Points on a hilly landscape, in no order, each with its height.
From any point a climber steps to the highest of the 2 points nearest to it. It stops when none of these is higher. Distance is the straight distance between rows; heights are no part of it.
j_631 (h 1.55): [115 130 147 158 123 136 142  95  76 134 102 179 145 120 110 169 101 131
  90  82  52]
j_324 (h 4.17): [ 96 111 145  70 112 144 190 158 124 103 145 131 151 177 113 128 126 182
 145 173 145]
j_90 (h 3.85): [142 122  82  97 100 135 114 128 134 113 123 145  99 116 154 130  83 122
 121 122 151]
j_185 (h 4.60): [145 103  92 137 137 114  99 105 115 140 120 106  82  77 156  97 113 122
  66 159 168]
j_204 (h 1.22): [146  77 139 159 125 145  93 125  96 125  79 178 100 155 178 134 147 156
 121  84 130]
j_730 (h 1.87): [116 135 126 182 124 118  75  62  96 122 142 132 124 111 153 148 114 122
  98  71 122]
j_332 (h 2.71): [141 127 112 108 157 122 107 142 153 112  97 108 147 142 112 124 136 109
 157 126 155]
j_11 (h 1.36): [ 66  90  90  82  75 134 177 100 118  97 188 113 169 152 123 164  99 116
 139 148 126]
j_464 (h 3.71): [123  99 100  86 103 140 181 174 136  99 133 141 132 142 142 121 140 144
 154 177 196]
j_318 (h 0.93): [136 141 121 140 173 107 135 113 141 173  74 175 114 170 143 148 165 154
  93  91 148]
j_83 (h 4.43): [144 150 135 116 100 102  98  67 166 154  89 141 157 146 155 147 163  95
 134  68 111]
j_524 (h 4.03): [160 148 160 113 103 122 133  80 158 127  61 129 181 155 128 147 171 106
 161  88  45]
j_270 (h 3.61): [139 121  78 141 170 151 107 177 109 110  74 192 115 154 160 127  96 118
 138 112 135]
j_329 (h 1.52): [ 89  93  87 115  91 146 129  84 121 118 171 104 158 126 142 188  76 100
 122 109 130]
j_538 (h 5.40): [ 96 140  99 116  80 118  75  52 166  91 154 101 144 147 119 142 128 111
 168  98 145]
j_767 (h 3.15): [116  98  83 171 145 145 118 150 119 115 160 143  94 157 153 114 146 157
 142 130 206]
j_678 (h 2.41): [139 107 113  72 110 108 129 164 145  62 101 112 186 170 111 122 154 100
 186 148 176]
j_365 (h 1.69): [ 99  64 140 137  74 153 118 118  99 106 191 124 143  95 130 160 110 101
 137 137 108]
j_497 (h 3.86): [105 134 153 107 140  91 166  70 103 114 137 113 181 139 107 172 116 132
  54 113  65]
j_514 (h 2.27): [121 108 126 110  98 115 141 117 134 116 140 126 171 104 141 132 174  91
 134 162 125]
j_785 (h 0.02): [188  89  73 132  73 132  76 135 146  76 127  91 111 110 164 143 106 113
 160  92 188]
j_977 (h 1.61): [146 135 107 124 143 114 171 149 131 147  74 182 177 135 143 162 132 118
 109 110  96]
j_679 (h 3.27): [124  95  87  96 114 138 133 158 175 122 136 116  76 116 137  86 154 129
 153 163 201]
j_948 (h 1.83): [113 150 171 131 109 136  87 137  96  74 135  82 178 179 122  72 121 155
 162 167  84]
j_818 (h 2.92): [122 152 102 161 143 148 121 127 160 139 156 157  75 149 140 146 117 167
 154 115 178]
j_426 (h 1.07): [143 132  99 169 121 121  90 101 133 147  90 186 104 154 191 121 165 151
 110  91 141]
j_652 (h 4.90): [ 91 154  93 143 131  91  85  73 142 109 169 107 144 156 128 120 124 111
 129 117 169]
j_562 (h 2.73): [156 142 162 184 173 139 152 138 117 164 127  92 108  69  94  83 155 104
 127 142  87]
j_122 (h 2.23): [164 153 139 156 116 124 104 138 136 141  89 158 144 103 129 151 129  92
 191  88  82]
j_903 (h 1.12): [ 88 154 126 128 106 127 127 138 121 116 179 129 121 176 116  83 135 172
 123 177  76]
j_636 (h 3.28): [115 139 135 167 146 107 176 103 121 160 173 143 152  97 112 145 177 147
  78 142 111]
j_247 (h 4.32): [154 128 108 145 181 117 124 138  88 151  80 154  97 102 129 154  35 115
 104  92 147]
j_630 (h 0.17): [134 103  94 147  72 145  59 144 130  54 131 119 122 149 154 126 113 109
 197 105 192]
j_343 (h 3.57): [158 159 165 169 141  98 166 106 112 167 125 133 149  98  79 143 182 123
 115  90 102]
j_419 (h 0.87): [ 74 137 102 117  80 146 105 124 130  92 146 142 146 180 161  72 135 155
 134 164  96]
j_477 (h 2.15): [132 148 178 135 133 152  95 148 120  89 108 126 179 155 121 126 128 115
 166 140  54]
j_25 (h 1.76): [162 129 136 137 169 106 127 166 125 123  53 151 178 161 141 121 149 120
 111 126  85]
j_843 (h 3.26): [127 137 156 103  83 126 189  64 152 168 112 127 153  98 118 174 168 124
 107 106  77]
j_633 (h 5.22): [180 132 167  77 117 113 185 128 174 115 113  87 169 108 102 177 185 108
 141 149 111]
j_813 (h 3.87): [133 119 110 145 209 116 113 106 149 133 104 106 104 161 127  69 169 140
  98 124 198]
j_44 (h 3.29): [124 112 112 139 144 162 145 181  98 114 122 195 119 148 135 147 111 140
 145 138 115]
j_732 (h 3.84): [177 188 165 147 158 100 169 145 154 162  83 150 153 117  96 144 172 125
 151 106  88]
j_852 (h 3.68): [108  97 146  84 105 131 189 171 118 128 185 123 139 125 112 119 142 146
 111 197 108]
j_392 (h 2.77): [143 145 161 121 134 135 122 109 175 167 129 102  88  93 115 113 156 148
 118 149 160]
j_112 (h 2.42): [138 103  63 177 132 154 124 174 111 143 148 136  84  79 162 115  90 109
 124 152 176]
j_870 (h 0.79): [136 165 116 110 134 113 144 195 137 164 145 119  89 103  95  72  68 127
 144 193  92]
j_660 (h 3.02): [123 136 167 125 158 121 188 116 154 152 174 127 131 150 108 148 194 167
  85 152 128]
j_460 (h 2.18): [169  83 174  92 120 131 122 184 143  91  88 125 166 167 133 137 190 103
 195 133 143]
j_40 (h 4.50): [ 89 130 128 120 172  96 111 107 128 101 163 106 162 176 106 156 131 138
 104 120 185]
j_605 (h 5.05): [138 135 161  52 122 122 157 131 145 117  99 127 162 140 120 133  95 152
  96 153  90]
j_874 (h 3.98): [136 143 107 161 204 148 121 164 109 142  74 165 103 107 144 101  84 108
 136  93 119]
j_302 (h 1.47): [108 182  91 151 130 108 140 115 108 161 110 166 154 124 139 143 123 104
  88 124  98]
j_201 (h 0.61): [123 134 134 112 151 137 116 187 116 114 119 112 123 101 119  84 105 112
 140 184  83]
j_624 (h 4.53): [135 198 150  86 138 110 157 115 145 162  77 127 138 149 117 139 121 159
  98 119  91]
j_47 (h 4.59): [147 121 143  42  75 127 134 161 136 115  73 113 136 118 138 109 114 134
 110 172 115]
j_973 (h 4.26): [127 117 118 156 178 128  91 110 132 159 100 100  95 112 147  72 130 115
  74 129 151]
j_475 (h 2.35): [138 186 131 130  91 137 112  98 151 172 121 153  91 116 135 150 106 136
 159  68 131]
j_854 (h 4.84): [128 174 101  96  73  98 100  58 175 124 126 130 142 140 155 115 152  92
 138 121 128]
j_91 (h 3.03): [132 155 182 111  78 153 161  87 159 146 110 137 111 107 112 180 133 142
 142  94  60]
j_596 (h 2.83): [ 92 133 116 101  87 155 127 138 131  81 163 113  93 129 119 172  63 169
 168 106 156]
j_979 (h 1.00): [104 147 123 132 188 112 171 157 111 187 165 120 102 103  86 117  76 134
  85 135 123]
j_848 (h 1.46): [103 127 165 111  97 121 120 148 108  97 193  77 135 145 107  58 111 154
 149 182  77]
j_403 (h 1.86): [103  67 164 163 109 151 115 114  80 104 200 114 180 141 140 143 144 115
 151 138 135]
j_293 (h 2.01): [137 155 146 177 132 151  99 165 147 137 144 153 112  98 114 124 153 116
 183 124  95]
j_28 (h 0.31): [112 106 128 125  93 129  68 140 107  74 150  92 126 130 140 102  98 106
 174 138 171]
j_656 (h 5.33): [145  68 166 127 157 152 142 163  86 112 148 109 132 140 114 139 126 123
 135 126 186]
j_992 (h 1.73): [147  99 100 198 132 125  84 108 107 126 151 109 116 101 157 144 133 119
 103  85 180]
j_436 (h 0.98): [108 129  75 124 168 139 136 179 130 160 130 133  57 114 115  57  68 106
 109 169 124]
j_842 (h 1.25): [118 147  65 107 116  86 189 130 131 183 169 146 127 104 124 125  96 101
 101 166 134]
j_115 (h 1.92): [146 161 142 139 199 109 121 149 117  89  93 136 208 168 119 143 143 125
 153 114  74]
j_186 (h 2.97): [143 146 107  99 136 109 124 138 175 142 137 101 105 108 112 103 147 106
 131 156 180]
j_898 (h 2.99): [123 138 141 180 150 126 128 144 114 170 156 121 126  94 110  99 180 116
  99 171 103]
j_629 (h 1.38): [128 109 166 149 166 132 105 131  92 132  97 173 106 143 131 162 114 161
 100  65  95]
j_975 (h 2.56): [153 160 184 150 181 134 150 120 158 167 130  77  95 105  79  69 162 137
 124 126 127]
j_266 (h 3.55): [121 100 171 100 110 115 181  85 119 122 108 121 186 133 128 174 168 134
  84 102  72]
j_780 (h 6.48): [142  95 149  85 155 156 178 178 142 131 109  85 112 115 105  92 163 135
 133 178 149]
j_687 (h 2.17): [118 165 129 159 116 101 134  93 126 172 131 159 121 102 118 192 102 132
 138  48 126]
j_983 (h 4.24): [140  84 118  70 102 158 123 148 126 123  76 126  94 123 148 101  95 136
 111 162 151]
j_336 (h 1.75): [133 124 163 177 129 180  87 166 126 120 135 137  94 116 131  78 168 139
 190 147 140]
j_241 (h 1.14): [ 96 122  73 120 154 107 164 165 114 162 156 140 104  99 124 106  60 103
  88 181 134]
j_53 (h 4.18): [ 84 136 130 105 165 102 146  71 125 118 148 133 167 172 108 182 100 134
  82  99 134]
j_159 (h 1.35): [111 194  85 143 122  58 149 111 131 200 152 144 120 116 126 108 128 114
  97 149 114]
j_482 (h 4.91): [123  50 125 113 128 136 138 146 104 108 181 111 115 118 130 154 111 151
 111 148 193]
j_711 (h 4.16): [163 193 173 125 143 112 175 132 111 191  78 140 118 124 101 162 111 153
 128  91  84]
j_764 (h 4.61): [127 152 106 177 181 127 112 124  95 172 130 114  67  86 121 132  66 118
 101  92 161]
j_580 (h 1.91): [131 120 199 143 124 134  97 124  93 108 141  97 149 115 114 124 131 119
 120 130  74]
j_187 (h 2.52): [116 102 118 121  85 125 114 101 129 139 167 133 116 125 146 117 176 148
 108 143 159]
j_766 (h 2.68): [136 190 176 108 111 151 132 122 171 136 114 160  98 137 112 154 142 147
 179  88  86]
j_498 (h 2.46): [146 126 132 109 119 131 107 157 140  96 107 127 154 108 114 173 113  89
 169 108 117]
j_269 (h 1.71): [132 120 175 159 123 120 134 113  78 136 113 131 162  91 134 141 120 118
  81 129  44]
j_298 (h 3.40): [131 142  92  82  62 130 114  99 153  91  92 152 109 151 145 151  89 141
 158  91 140]
j_985 (h 4.93): [134 145  98 149 124 111 102  98 133 173 143 111  64  82 136 126  81 142
  87 121 172]
j_901 (h 0.47): [122 130 145 124 134 144  63 166 117 100 130  88 103 104 108 100  77  96
 152 162 117]
j_593 (h 3.36): [100 128  68 142  95 143 114 121 141  95 176 156  87 137 139 143  77 143
 155 118 155]
j_142 (h 5.77): [168 126 165  80 145 127 179 150 149 128 114  73 155  92 104 119 160 136
 127 186 101]
j_657 (h 1.53): [133  94 134 189 140 158  60 120 106 111 153 120  96 107 143  88 152 119
 136 128 149]
j_549 (h 5.83): [138  63 181  83 150 145 149 169 124 107 118  75 153 148 110 101 145 130
 126 160 180]
j_166 (h 3.53): [125 114  90 130 161 119 113 130 133 110 116 119 104 201 149  80 146 144
 120 132 209]
j_198 (h 2.03): [113 134 132 174 128 121  91  71 140 125 157 141 130 129 117 202 133 132
 151  49 132]
j_651 (h 2.74): [139  98  65 186 142 191 112 157 118 124 108 143  57 126 169  86 107 136
 139 122 182]
j_847 (h 2.07): [109  90 144 138  78 148 145 121 100 115 160 129 206 144 146 122 180 110
 141 150 101]
j_296 (h 2.76): [104 137 141  89 119 120 152  88 154 132 166 125 128 156 141 130 185 166
  91 143 149]

For each start below, name the point where the climber stops.
j_11: j_636
j_198: j_538
j_630: j_477
j_657: j_324
j_329: j_636
j_651: j_985
j_426: j_477
j_842: j_477
